Points, in no order, along strands that fork, close into loops and pass close to each other.
Points whose rows are less than 120 apart are linked; no others are. Some points are linked to none.
Pizef: [-26  -1 -48   0  -1  -5  -4  12  19   6   3  35 -10 -12  13  14  25   2
   5  11  40 -20  12  33 -13 -34 -12   2 -16 -36  17   5 -20  21   1 -36
 -21  13   0 -24  -2  13  19]
Maz: [ 28  29  25  47  13 -10  26   1  -1   1 -32 -23 -25 -22  -9  -2   9 -18
   9 -42  20 -51   2 -26   7  34 -20 -29  -5  16  -5   4  -4  13  -4  20
  -1  15   3 -20  37  -5   7]
bogi: [-18   3  11  21 -13  19 -35  -8  16  -7 -15 -41 -25  22   9 -22 -15 -25
 -36 -13 -10  -1  15  24   6  -9  -9  16  20   0 -14  17  -1   7 -15   8
  22 -50  26 -13 -28  -5  -8]
lapu: [ 18  14 -15  -4   4  17 -16   7   2 -33  13  25  11  36  -2 -19 -10 -13
 -42  30  -5   1 -27  12  -6 -32   3  26  32  -6  26   7 -10  33  -9 -20
 -10   6  33 -18   8  16 -21]
zonu: [-44   3   4   7 -27   6   1   6  -5   9  21 -35  -2  -5 -55 -12  31  18
 -20 -15   7   3 -18 -36 -25  19  18  26  11  -4   5 -21  34   1  41   5
  10 -18 -32 -13 -29  20   0]
lufo: [ -5  -7  10  -5  -2   5  22  -3 -19  -2 -16 -51 -40 -24  -7 -12  19   6
  58  -8  -1  16   4 -38  10  23   4 -27  12   1  -7  -1  -8  18  25   4
   5   7 -37 -15  24  18  -6]
detet: [  7 -34   7 -39  -9 -23 -12   2   8  -2  16  13 -23  -8  29  21 -14  17
  45 -15 -28   3   6  12  12  12 -18   3 -18  47  20 -34  -8 -21 -24 -10
  30 -37  52   7  24   1  15]
lesut: [ 22  33  21 -29  -6  43 -10  22  -3 -12  -3 -17 -18  -2   5   4 -20 -31
 -45  -4  20  19  -2 -57  26  18 -23  -5  15  31  -7  35 -13   5 -13   7
   4  17   7  -8  13  -8 -12]
mol: [ -5   3 -31  49   5 -26  15 -33  29  32 -11  55 -21  -7  23  -3  15   7
  -6  -6  48 -31  -4  37  10   7 -21  10 -15 -21  37   3 -36  -5 -23 -14
 -17  -2  18  12 -49  -9  26]
Von: [ 28   3 -10 -17 -13  22 -34  25 -23 -24 -13  -2  15  17   7   0   3 -49
  42  -3 -45  31 -10 -24 -21 -10  21 -15   7 -18   9 -33   0   2  -3 -13
 -13  -2   0 -28  30  14  29]
Nat: [ 27  11  17  11  -7 -30  39 -15   8  22  -2   5   3  20   1 -18   7  20
 -38 -32  21 -16  17  23  27  -5  16   6  14 -15 -14  -1 -11   2 -31  -6
  21  19  40 -17 -11 -18 -38]
Vos: [ 17   7  40 -29  31   3  23   8   2  14 -24 -23  10 -26   3   9 -13 -32
  16  -6 -12   7  39 -17  42  19  20 -25 -20  -2 -26  18  -5 -34  -2  35
  33  51  15  10   8 -37  13]
selab: [  7  39 -18  28 -13  -2 -12  -4 -34   3 -27 -10  -4 -16 -14  -8  27  10
  -4  -3 -12 -17   4 -10 -29   4  -7 -14   0 -36   1 -24  24   1  -4  19
 -40   3 -18  -9  11   4 -21]
koz: [  6  -1 -24  50 -22  -8  -1  -2  41  18 -19 -30 -11   7 -18 -17   9 -28
 -19 -32   1  -2  -4   1  14 -27  16   2  -7 -57  17  -4  10  22  20 -27
 -24  -8   1 -28 -46   2  -9]
Kanum: [-26 -10  27  21  -9 -10  24 -18   0  35  -5 -16 -10 -11  -8  24  16   9
 -27 -30  34 -13   2  39   6  25 -17  -2  -4   2 -16  13  -9 -21  20  45
  37  10  22   1 -26   5  16]
rir: [ 10   2  34 -38  11  16  15  16  27  18  -9 -17 -21   0  -1  29  -8   2
   2 -12   5   6   3 -55  46 -16 -16 -13 -22  49 -26  12  33 -24  -5  11
  20  25  -6  -5  -1  -5  -6]
Gabop: [-24 -11  19  31  -2 -20   1  -2 -39  17  12   4  20  12  -7  -7 -16  18
   4   5  -8  -3  14  39 -12  37 -10  -5   3   2 -43   5  -2 -32 -14  33
  12  -2  -9  47  11 -21  10]
sek: [ -8   1   1  38 -23 -26 -18  15  22   3  -3 -37 -14 -19 -15  -9  11 -26
 -11 -49  19 -26 -15 -15 -12   3  12   3 -35 -51  17  -2  29  -5  33 -11
 -25 -13 -34 -11 -39  12  -9]
keve: [ 15   3  17   9 -28 -20   4   9 -34  15   6  21  23  -1  51  16  -2 -14
  38  -2 -41  15  -1  20 -25 -12 -17 -15  14  19  -5 -22 -22 -42 -17  17
   8  -9  17  -3  12   5  35]
ded: [ 42   0  20 -14 -24 -14  32 -23   6  15  -2  -5  14  14   1  13   1   1
 -11 -32  12 -21   9 -17   0  -9   9   2  48  43 -13   9  16   7 -22  -9
   5  32 -27 -24  20   9 -31]
doret: [-24   9 -28  22 -11  -6  -5 -15   0  41  -3  49  10 -16  18  -1   0  14
   6   8  36  -4  -5  77 -43  -7  -8 -17  18  20  -1  23 -18 -10 -27 -15
  -8 -34 -18  13   6  -5  20]
ziv: [ 36  24  35  23  40 -26  24  18  -6   4  -6 -31   0 -12 -29 -12 -10 -24
  17 -32  -8 -48  -3 -18  -7  43  14 -27 -35 -17   0  -3   0  18  32  10
 -13  16   8 -25  42 -13  -6]
Sop: [ 12  22   5  57 -20 -21  13 -19 -10  14 -31 -11 -31 -18 -12  -5  20   9
  -9 -19  19 -33  24 -12  -9  35 -15 -19   5 -28  -5 -16  -1   3  -8  16
 -20  19  11 -17   7   5  -7]
burin: [ 15   0  18 -44   0  30   3  45  23 -33 -16 -16   3  14  36   7   8 -36
  47   3 -23  22  -3  -6  15 -23   8 -27  16  43   5  41  -1 -26 -24   5
  16  41  20  -8  -4  17  18]
letel: [ 18   7 -31  40  23  -9 -13 -28  30  41 -17  25  -6   9   7 -23  22  33
 -14   3  13 -14  11  23  -1 -12   2  -3 -12 -32  31  18  -4  -6  14  -3
 -21 -17  21   3 -61   3  -2]
patal: [ 27  15  43 -16  20   8  32   9   3  23 -12 -28 -31 -30 -24  -9   2  -3
  29 -25  15   7  26 -12  33  34  23 -35 -18  11 -21   5  -7   3  19  14
  18  45  25 -18  23 -11 -18]
nimer: [-32  -3  -6 -20 -25  18 -21   4  25  -7  37  21 -23  -9  16  22 -21  11
 -25  34  23  -1   7  -6  26  -5 -39  14  16  31  -3  10 -29  30 -22 -25
  -6 -13  -5  14  -6   3  -1]
Vuma: [-21  -9 -11  46  14  -9  -3  24   9   2 -36 -49 -23 -34 -53   4  17   6
   4 -29   8 -26  15 -32 -15  21  21 -18 -15 -10   5   0   1  20  36 -10
   8  21 -32 -15  16  18 -18]
balu: [-43   0 -31  10   9  -6 -18   9  16 -13  23  -5 -16   3 -18  -6  15  18
 -18  14  11  -2   3  11   6 -42   3  15  -7 -42  22  12  -1  36  10 -33
  -4  -6  -7  -4 -34  29  -8]
Pobip: [ -2  22  -8 -21   8  -1  20 -16  -1  17  26  24 -14  29   3   0   3  -2
  -4   1  12  25  31  -2  18   8  42 -15 -21 -29 -18 -30 -15  12  -3  -9
 -11  28  13  -1 -10 -16 -18]
fum: [ 32   9   4 -20  -1 -12  50  -6 -11  32   8  58   7  -1  33  22  -5 -13
   2 -32  33   9   8  21  -6  -8  20  -8 -17   7 -12 -13 -27 -38 -25 -24
  -9  35   3  -1   2 -10  -6]
gefub: [  8 -12  16  -8 -17  -1  28 -47  13  29   1  -3 -28  -9 -11  12  21  26
   0   5  20 -18  20 -20  11  31   4   5  35  24 -24 -31   4   4 -17  -8
   0  20 -23 -36   5   3 -32]
Nopi: [ -5   9  -9  32 -23 -30  35 -27   1  38   4  25  -4   7  17 -20  27  30
 -37  -2  45 -10  -3  43   5  21   2  11   5 -23  -5 -11 -28 -16 -35  -8
   3   6  29   4 -42 -16 -14]
fefek: [ 20   4  33 -33  -8  18   5  29   9 -17 -36 -37  -4   8  -3  -1 -12 -39
  -8  -2  13  -8 -25 -74  27   8 -15 -10  12  40  -3  24   4  20  15  28
  17   9 -15 -17  19 -40  16]
fesib: [-10   1 -43 -39  14  37 -26  -6  -8  -8   5  20   9  -8   2  -9 -31 -18
  17  41 -19  39 -28  24 -35   5  10  -3 -25  -5  21  -7   1 -25  29 -28
 -21 -66  22  13  20 -13   9]
bov: [ -9 -50 -10 -40 -20  -8 -24 -17  23 -31  -3   8  -5   9  22  18 -44  -8
  39   3 -22  -9 -23  15  11  -3 -24  14  -8  26  28 -17   1  16 -19 -20
  20 -49  13  13  42 -15  31]
sugif: [  3   9  19   4 -30  -7  -4  -7  -9 -25  -9 -30  -8  17  15  -6  -7 -25
 -41 -31   1   2  -1  13  -9 -28   3   6  38  22  -2  38 -19 -21 -37  10
  34 -11  29 -21 -14  15 -36]
zov: [  5  -1   5 -66 -11  23  -5  22  -8 -44  22   6  -2  24  31  11 -18 -32
   7  18 -23  17 -14 -10  -2 -12  -4   5  20  34   3  18 -22 -13 -33  -2
  14   7  30  -7  16  19   8]
Nale: [  6 -12  11 -11   5 -12 -10  -7  -6 -20  26  -5   1  29  12  23   7  12
  20  -2 -21  21  20 -34  28  15 -15   5  10  24 -25 -14  17   9   9  26
  -6   1   1  27  -1 -19  -4]
Ribu: [ -3 -13 -27 -23 -14   0  -9   0  -6 -19 -12  13  14   9  39  26  -1  -2
  42   7 -33  16 -21   2  -4 -11 -22  -9 -31 -52  -2 -24   0 -20  -6  -2
 -12 -20  -9  13  -8   4  33]
Zadi: [ -7  14 -13  24 -19   8 -23 -24 -15  25  -5  32  24   7  -3  -6 -13   7
  -7   9  13  -2   7  54 -33 -11  -7   2  28 -23   3   5   8  -4  -3   7
 -31 -13 -29  12  -5  14   4]
gored: [ 36  -4  18   1 -10  11  11  -1  21 -13 -63 -58 -22  -8 -23 -33  -5 -20
  15 -26  19 -14 -11   2   2  -7  14 -27  22  58  26  38  -1  14 -25  -3
  25  44  15 -25  27  21 -33]
Ziga: [ 23   5 -18  40 -17   0 -24 -13  18  -2  -7  -7  -3  -3 -17 -40   1 -28
 -35  -5   4  22  13  32   5  -1   8  22   3 -65  15   4  -4  11 -12 -37
 -32  -3  12 -10 -40  21  -4]
daviv: [-26   4  -5  35  -2 -36  12  -6 -15  24  15  19   1  -3  22   3  -2  27
 -10 -14  21 -20   5  55 -24  26  -3  -8   0  24 -14  12 -20 -17 -41   9
   2 -29  -9  40   3 -19   3]
kep: [  0  14  15 -23 -33   4  27  -4 -39  21  20  29  -5  -1  20   3 -13  -9
   3  -9  12  20  27  16  17  21  19 -11  -4 -19 -20 -14 -37 -25 -30   1
 -10  30  16  13   3   0  -5]
nurag: [-32 -16 -30 -29 -23  12 -23 -34  25  -3  23  30  -3  12  21  33 -17  12
  19  19  -7  14  -8  11  -6 -11 -23   7   9  13   1 -22  -2   8 -24 -21
  -8 -40   6   9  13   6  12]
Zum: [ -1  -8  15  -6  25 -15  27 -21  -3  21   6 -23 -53  -6 -23  -2  22  28
  33   9  14  -8  -1 -36  15  44   4  -9  16  12   1 -27  -5   8  26  -4
   1  -6  -5 -36  38   9 -38]
laf: [-11   8 -13  18 -16  -9  -7  26   2   3  19   3  17 -26   8  -6  22   0
 -15 -13  30   1 -15 -12 -33  -7  22   6 -37 -35  11 -19  24  -7  34 -11
 -32   6 -56  10 -40  21  -6]
zivo: [-14 -28  13   9  36  -1   3  31  18  14   4 -22   1 -20 -32  14   2  27
 -22   4  -8   0   4 -10  22  -1   9   3 -43 -11  -3   0  28  -9  59  36
  11  14  12  18 -26  12   6]
fad: [ 25  -4  -3  15   4 -32  29   1  25  -1 -12   9  -3  31  17   0  15  28
 -26  -5  11 -10   4  15  18 -36  -7  20  21  26   5   4   7  33  -6 -11
   9  12  25 -10  -4  -2 -23]
Furad: [-15 -12  -6   2  14   2 -20  42  -3 -56  26 -20  34   1 -36 -15 -27 -21
 -42   0  -7  12 -16 -43  24 -14   5  31   5   9  12  30   3   0  34   2
  16 -12 -10  32  -9   1   0]
guguv: [ 18 -11 -39 -14 -34  23 -12   3 -11   2  -7  18   8  20  15  13  -1 -22
  23   8 -18  44 -10  11   1 -21  -5  -8   9 -16   8 -34  -2   3   3  -9
 -15 -25  42 -31  35  11   6]
Tolip: [-16   3 -14  51  -3 -14  -8  17  27  41  41   7  10  -8  -3 -24  32  23
 -13  -2  32  -2 -19  21 -23  24  25  -1 -40 -11  32  -8  18 -14  20 -14
 -31  -5 -22  12 -58  19  -4]
Sutu: [-34  -1  -4 -40  17   6 -22   7   1 -44  19   3   2 -32 -32  -7 -33  -3
  -1  30 -27  -1   6  -1  -8  -8   7  27 -14   7  11  -1  -2  66   7 -56
  13 -18 -11   9   7 -17   7]
rozi: [ -6   4 -14 -65   9  15  -4   0 -33 -24  17  30   5  12  27 -13 -22 -19
  -2  24  -9  10 -13  29 -34   6  -2   6  11  11  23   9 -20  -3 -26 -12
  -1 -27  36 -16  25   5 -10]
beni: [ -3 -12  12 -17  27  23  -7  -5  22   5 -35 -21   2 -21 -12  13  18  17
 -15   0   7  -4   8 -23  15 -19 -15  -3 -13 -11 -10  12  26 -10  25  62
  26  13   6  15  -1 -10  15]
Dopir: [ 49  42  -7  29   3   4  27 -31 -10  20 -42  37  19   1  24   0   4 -14
  -7 -22  32 -24 -15   4 -18  -1   0 -12  11   4  10   6 -12  -6 -13  12
 -20  24 -26  -9   7 -15   5]
Tegil: [-36 -22 -21  44   9 -23 -10   6  35  13  31  -3 -17   0 -21 -14  21  40
   9  15   8 -19   0  39 -15   8   6  13 -24 -17  40  10  -1  33   2 -30
 -15   4 -10  11 -35  26   9]
Nar: [ 16   6  20 -28  13  25  -6  22   2 -47  -6 -45  16  17  -2 -15   6 -43
  40  11 -35  25  -3 -39   6  -1  17 -28  21  10   4  36   9   4  14  11
  23  48  11 -13   3  -4  16]
loger: [ -4   5   0   8  -6  17 -54  19 -25 -49  14 -27   5   2 -32 -20   0  -3
 -24   8  -4  25   2 -17   2  -2   1  28  16  -8  -6  12  25   0  20  13
 -11 -19  -3  26  -3  10 -17]
naze: [ 15   1  16  40  -3 -29  13   3  21  15 -37 -24 -28   8 -32   0   2   3
  -4 -52   5  -8  -5   0   9 -16   0  -7  -5 -31   2  -7  28  33  40  -5
   1  -1  13 -47  -5   0 -12]
Zos: [ 34  29  37 -19  30  17  -8  -9 -22 -33   9 -22 -20  -6  -6 -14   4 -20
 -31   6  -3  13   5 -34  -1  32 -22   8  29  17 -11  19  14  -9 -10  22
  15   4  18 -16  17  -6 -18]
zet: [ 15  21  -7  12  35 -14 -12 -11  14  27  -2   7  14  27  -8  -8  18  19
 -22 -21   3 -19   8   3  -9  -6  11  -4 -10 -21  15   1  41   9  20  14
 -21 -26  -7  -2 -28  -9 -10]
resop: [-17 -19 -10  11  46   5 -37  12  12  27  48  43  11  25 -21 -22  -8  31
  -8  19   5   8   6   9  -3  18  25  13 -27 -14  -1 -22  10  -2   0 -25
 -13 -17  -4  25 -16 -12  -5]
mide: [-20   8  11  36   9  10  -6  -4  -7  24  33  -1  -2  16 -20 -23  -4  15
 -15  12  10  -9   9  39  -7  52  21   2 -27 -24 -21 -20   8  -9   0  10
 -20  -9  -1  32  -9 -11   2]
tar: [-19 -21   1  28   3   3  19  26  -2  11  19   1  -9   3   6  28   1  26
  -2  18 -25  -2  10   2   8   9  -8  -4 -47 -24 -16 -26  -4   1  27   9
 -12  28   4  16 -17  23  11]
Vupas: [-33 -11 -25 -19  21  38 -28   0   3 -19  20  14   7 -15 -13 -27 -27  16
  -1  59  -9  15 -35  13 -24  20   6  22 -12 -14  -3   8   5  -2 -11 -47
 -22 -56 -20  22  13 -14 -14]
Mas: [-25 -42  20   3 -12 -15  17  26   8  10  20 -29  12 -16 -45 -19  16  19
 -14 -18   2  11 -15 -27   3  22  26  20 -33  -4 -11 -26  40 -20  54  14
  16  -3 -23  11 -30   2  13]
tuze: [-13 -45 -17 -14   9 -13   3  -8   1 -10   5  14  10   4  11  -2 -13  34
  34  33 -42  18 -28  -5   4   7   0   3 -46 -20  12 -26   6 -10   1 -11
 -17 -39 -10  43  -8 -15  22]
vutun: [ 37  43  25  28   3 -19  29   4 -19   4 -15   4  11  16  25  -1   2 -28
  16 -32  10 -44  -4   1 -16  -2 -15 -33 -10   3   1  22   1   9 -23  22
   2  42 -10 -12  29   0   5]
nek: [-23   9 -12  50  -6   3  19   5  -5   9  15  15  -5   1   7  35  12   1
 -23   5  18 -42   3  14   4   6 -24   6 -19 -14 -21 -12 -17   4  -9   9
  -8  26  -9   0 -18  16  25]
zeviz: [-28   7   1 -13 -11  27   9  -1  35   8  12 -16 -27  -4   2  11   9  10
 -52   7  24  -8   5  -7  42 -22 -27   9  23  20 -19  27  -6  19  -3  -4
  23   0  10 -17 -14  14 -12]
Mul: [ -5 -26   1 -36 -37 -16   2   8 -28  20  21  23   7   2  28  19 -14   8
  35 -13 -24  14 -15  20  -5 -21 -17   5  15  62  10 -18  -5 -44 -30 -12
  12 -39  17  -4  17  16   6]
rar: [ 13   4 -20  -2  38 -12   2  -5  19  13   8  43   8  31  10  32   5  -1
  14   0 -14  19  14 -13   1 -19  25  -7 -22  -3  -6 -41   7  13  10 -25
  -3  22   2 -12   1 -10  -8]
far: [ -3   2  17  -8  -1  25  20 -18  32  18  -4  -4 -24  -6   1  29  18  26
 -18   5  15   9  27 -19  14 -26 -16   0   1  19 -34  -3   9 -13   8  26
  23  36   9  -7 -11  12   7]
nid: [ -2 -36   0 -32   7  12  14   5   0 -45 -28 -22  21  -3   5   0 -13  -5
 -15  28  -9 -14 -20 -16  54 -21 -18  11  10  31   6  52  -7  17   0  39
  30  -9  17  13  -3 -16   1]
gokap: [ 25  -6  13   4  51  19 -12   8  23  -2 -62 -47 -11 -32 -19 -13   3 -16
  26 -12   2 -18  -8 -16  -9   0  13 -24  10  11  37  25  -1  19  29  48
  24  10  -4 -18  36   3  -6]
ges: [-15  10 -19  17 -33 -16  18   7  -3  -2 -16  17 -12 -10  18  20   6  -5
 -27 -19  34 -18   4  31   5 -32 -25  -7   3 -29  -6  23 -33  -1 -38 -18
   2  31  -4 -18   0  20   3]
gisu: [ 30  38  -4  42  22  11  19 -50 -13  20   1  63   4 -10  -6   4  -5 -11
 -20 -16  38 -27  -3 -12  13  27   3   7   9 -20   7 -13  -8 -15   0   3
 -33  19   2   5  -7 -12   7]
Tiv: [-26 -38 -11   9  23  15   2  -9   1  23   8  44   2  -5  13  14 -34  27
  40  22  -7 -18  -9  40 -25  22   2   2 -40 -14   2 -20 -17 -14 -10 -18
  -4 -25 -15  28  11 -12  23]
gipa: [ 14  15 -31 -13 -16  30 -17 -13  -3  -2   3  41  13  30  -9   5 -11  -6
 -12  15  -4  38 -15 -27  -4 -29  -6   8  30 -10  10 -21  10  19   2 -18
 -30   0   5 -12  10   5  -7]
vin: [ 27 -14  27  -2  10 -19  -5  20 -20 -22 -10   7  27   6  16   7 -11 -16
  27   5 -26 -17  23 -18 -11   4   3  10 -25 -19 -17 -20  11  -9  16  15
 -18  29 -15   9  22  -7  38]
korig: [  4   1   2 -10 -21   0  -7 -51   2  33   6  27  -2   6   1   0  15  19
  -2  12  25   1  22  13  -4  -4  -7  16  49  14  -7 -19  29  12 -11  -6
 -18   0 -35  -4  -9  -4  -7]
Gupez: [-38  19 -18  15 -20   7 -37  -5   7  14  49  10   6  10 -37  -4  26  21
 -16  28  21  12 -28 -50 -21   3  -8  23  10  -6  15 -28  30  -8  16 -16
 -21 -14 -34   4 -36   3   1]
Safo: [ 19 -10  33  12  34  13   2   0   9   3  -4 -39  -2 -36 -17  -2  24   1
  63  -5 -36  21  23 -57  30  31  23 -23  -8 -25  -2 -17  -7 -21  41  18
  17  15   9  -1  -4 -19   7]
nura: [-31   1  -2  -7 -25  -1  -9 -29 -21   3   7  16   7  14  18  23  15  12
  28  34 -11   9  -5  12 -28  13 -20   2 -16 -25 -17 -41  12 -42 -13  13
 -16  -5 -19  13 -11   2  23]
Geza: [ 22   4  14  -6  44  15  13 -11  33  32 -34 -25  -9 -36 -25   3  15  -1
  40 -14   9  16  15 -25  10  -8  12 -41  -2  32  14  14  16   8  10  35
  18  46   1  -6  34  -8 -13]
tatop: [ 18  -9 -23 -15  20 -19  13  -8  14  12   4  57  19  33  26  19  -3  13
   1  12  -4  -6   4  32 -19 -28  13  15   8  39  17 -15  -4  25 -11 -10
  -7   7  18  -8  12  -1  -9]
zerin: [-13 -17  10 -29 -21  15  -3  -5 -28 -39   4 -27  36  -1  16  -2 -13  -2
  -9  28 -20  14  -7   7  18 -15 -13  12  29  17 -30  41 -18 -21 -12  39
  29 -21  -2  28   6  -6   5]
sulok: [-14  11 -15  -8 -39 -16   3   0 -28 -10  -2  12   7 -20   5 -24  -6  14
 -21  10   9   0 -13  58 -34 -35 -15  10  37  39   9  18 -31  -9 -44 -21
  11 -34  24   2  22  20 -20]
fur: [ 30  19   6   6   8  26 -23  16 -36 -42  35 -15  -4 -10 -29 -14  -1 -26
   1  11 -32  50   0 -29  -9   5  19  20  23  -2  -7 -17  -2  -7  23 -21
 -10   1   0  -6  13  16 -18]
kad: [-18  12   8   2 -13  -4   0 -27 -45  10   2 -12  -2 -11  -9   3  34  18
  19  27 -26 -12  18  -8 -15  36 -16  -8  -2 -18 -20 -42  13 -26  -4  33
 -16  22 -14  -1   2  -7 -11]
sadi: [ 13   7  28   1  22 -25  25  20 -26  -6  -6  12  25   0  25  21 -21 -39
   4  -3 -23 -27  27 -16  18  16  -1  -6 -16  -1 -27   6 -16 -31 -11  26
  19  46   9  13  14 -17  34]
Pudu: [  0  13 -21 -39   3  13 -37 -16 -10 -42   8   9   4  16  13 -10  -7 -29
   1  35 -27  54 -12   8 -14   8   0   9  -7 -12 -21 -36   6 -21 -12 -23
  -8 -49   8  16  12 -21  12]
bibak: [  9   5  11 -37  11 -10  -6  30  22 -22 -19  -9  -7  38  27  17 -13 -27
   0  15 -15   3 -12 -66  28 -23  -9  -7  -5  52  -6   4  23   6  -1  11
  24  19  -9   4   7 -18  19]
kure: [-26  -1 -33 -27  -7  11  -6 -10  -9  15  -2  41  29   7  22   0 -32 -21
  -7   9  19 -13  -5  68 -59  -8   8 -12  18  15  35  24 -23   4 -16 -13
   5 -27  13  -5  20   4  20]
voz: [-14 -57   2 -34  12 -17  15   8  -7 -26 -15   6  23  -4  19  24 -25  12
  24  20 -47  -9   2  -3  48  -7 -14  13  -8  38   3  11  -8   8 -11  12
  26   8   1  23   4 -14  11]
Vofol: [ 42  -2  25  21 -28 -33  48   4 -14  28 -11 -24  18 -13 -17  12  11   6
 -19 -61  20 -13  -4  -1  -6 -11   8 -24  15  26 -15  26  -6 -27 -15   0
  11  39 -10 -20  10  13 -22]
Sipa: [-38 -42  -1 -27 -10   9   7 -10 -26   2 -12  21  12 -21  20   2 -33  24
  40  11 -15   1 -25  37 -21   3  -4   3  -5  11  -7  11 -23   8 -37 -18
  15 -35 -41  23  29 -15  12]
budem: [ 30   2  20  28  -6  11  13   1  -8   5  -8 -22 -15  -9   8  10  17   2
  63 -14 -36  25  19 -35  18  12   0 -27   4  -6  -6 -21 -10  10  19   4
  -7  30  -5  -9   9   8  12]
Dif: [ 32  10  28  -8  39 -21   2   0  -3  11   3 -10  11  -1 -27 -19   2   0
 -17 -31   1 -29   6 -13 -11  31  39   6 -25 -36   4 -18  30   2  45  12
 -15 -12 -13 -13   1 -23 -12]
bavu: [-12  18   6 -10 -26 -11   5   7 -33 -18   3 -16  19   1  26   8  10   6
 -16 -14  -4  -5  -1  29 -23 -24 -11  -7  32  23 -18  28 -12 -21 -23  30
  13 -19  -4   9  -1  20 -18]
Mon: [-23 -30   4 -24  16 -16  30  -8 -16  12   1  13   5 -10  24  16 -28  32
   5  -2 -23 -27   6  38  16  -2  -9   6 -10  23   6   9  -2  34 -17  -2
  24 -13 -26  23  -1 -12  -5]
tisa: [-11  -9  -4  -7   9  17  -4  41  -3 -19   0 -20   7  20  12  -6 -23  -5
 -16  33 -37  15  -5   6 -13 -29   9  10 -18  11  -8  -2   1  34  21  -2
   2 -18  -8  23   1   8  24]
pivog: [ 22   1 -54  12 -10  -9 -28 -27  42   6 -40  25  13  -3  16 -27  12  17
  -2  10  24   7   7  51  -2 -35  -1  12  22 -22  37  39 -26   3  -9 -23
 -22 -18  28   3 -39  -4  17]
luzag: [ 16 -13   5   0 -11 -14 -14  22 -18 -21  14  -5  18 -10   0   0   9   7
  25   2 -12  11   3 -38 -24 -13  16  15 -35 -36 -22 -40  28 -21  28  -4
 -31   2 -40  12  -3   4  13]
mep: [ 11   8 -37  -5   9  13 -22 -31  16   5   2  35   7   5   9 -29   5  -2
 -36  14  15   5   0  41   0 -22  -9  26  30 -22  27  27 -31  19 -36 -40
   2 -27  31 -16 -17   4 -14]
niri: [-53   5 -29   3 -14  13 -45  29  -3 -16  45  13  19  -8 -35 -23   6  15
 -11  37   6  29 -47  -8 -16   3   3  14  -2   3   4 -10  26 -19   3 -27
 -20 -40 -30  23 -11   2 -23]
baru: [ 12  24   5  -9   9  -1 -18   9   1 -33 -12 -31  -3  29 -13  -3  -1 -24
  -7 -19   2 -12   6 -19   2 -23   5 -13  14 -11  -1  29  26  36   2   3
  12  19 -16 -16  18  -1 -27]
fenom: [-36  -8 -18 -33  26  -3  -1  21  -9 -65  20 -10  -8 -26 -16   0 -22  -8
 -11  31  -9  24   0 -40  32 -12  -5  22  -4   9   9  24 -21  23  25 -20
  23  -9   9  24   4 -15   0]
Zuder: [-15 -13  18  36 -18   9 -10  -4  17  16 -17 -31 -13  11 -18   2  -3  10
 -28 -14   7 -21  12  48   1  -2 -20   5  11  -6 -23  12  17  17  24  31
  15 -19   9   0 -18  20   9]
kav: [ 16  18  13 -10  11  22 -13  20 -12 -49  17 -48  20  -6 -35 -13  -4 -34
  24  -1 -35  20 -15 -74  10  10  14   0  33   5   7  20   1  -1  30   4
   6  -2 -12  -8  19  -5 -10]

A piece is all that can be reached along the links. How many separate loops has the piece of each point below (a circle has one, a figure eight two, a Y none), and how many tips (points with one link)?
vutun => loops 0, tips 5
sek => loops 0, tips 6
ded => loops 0, tips 4

How many points has the smallest loop of links through each point below? Write none if it is on no loop.
Tiv => none
nurag => none
Nar => none
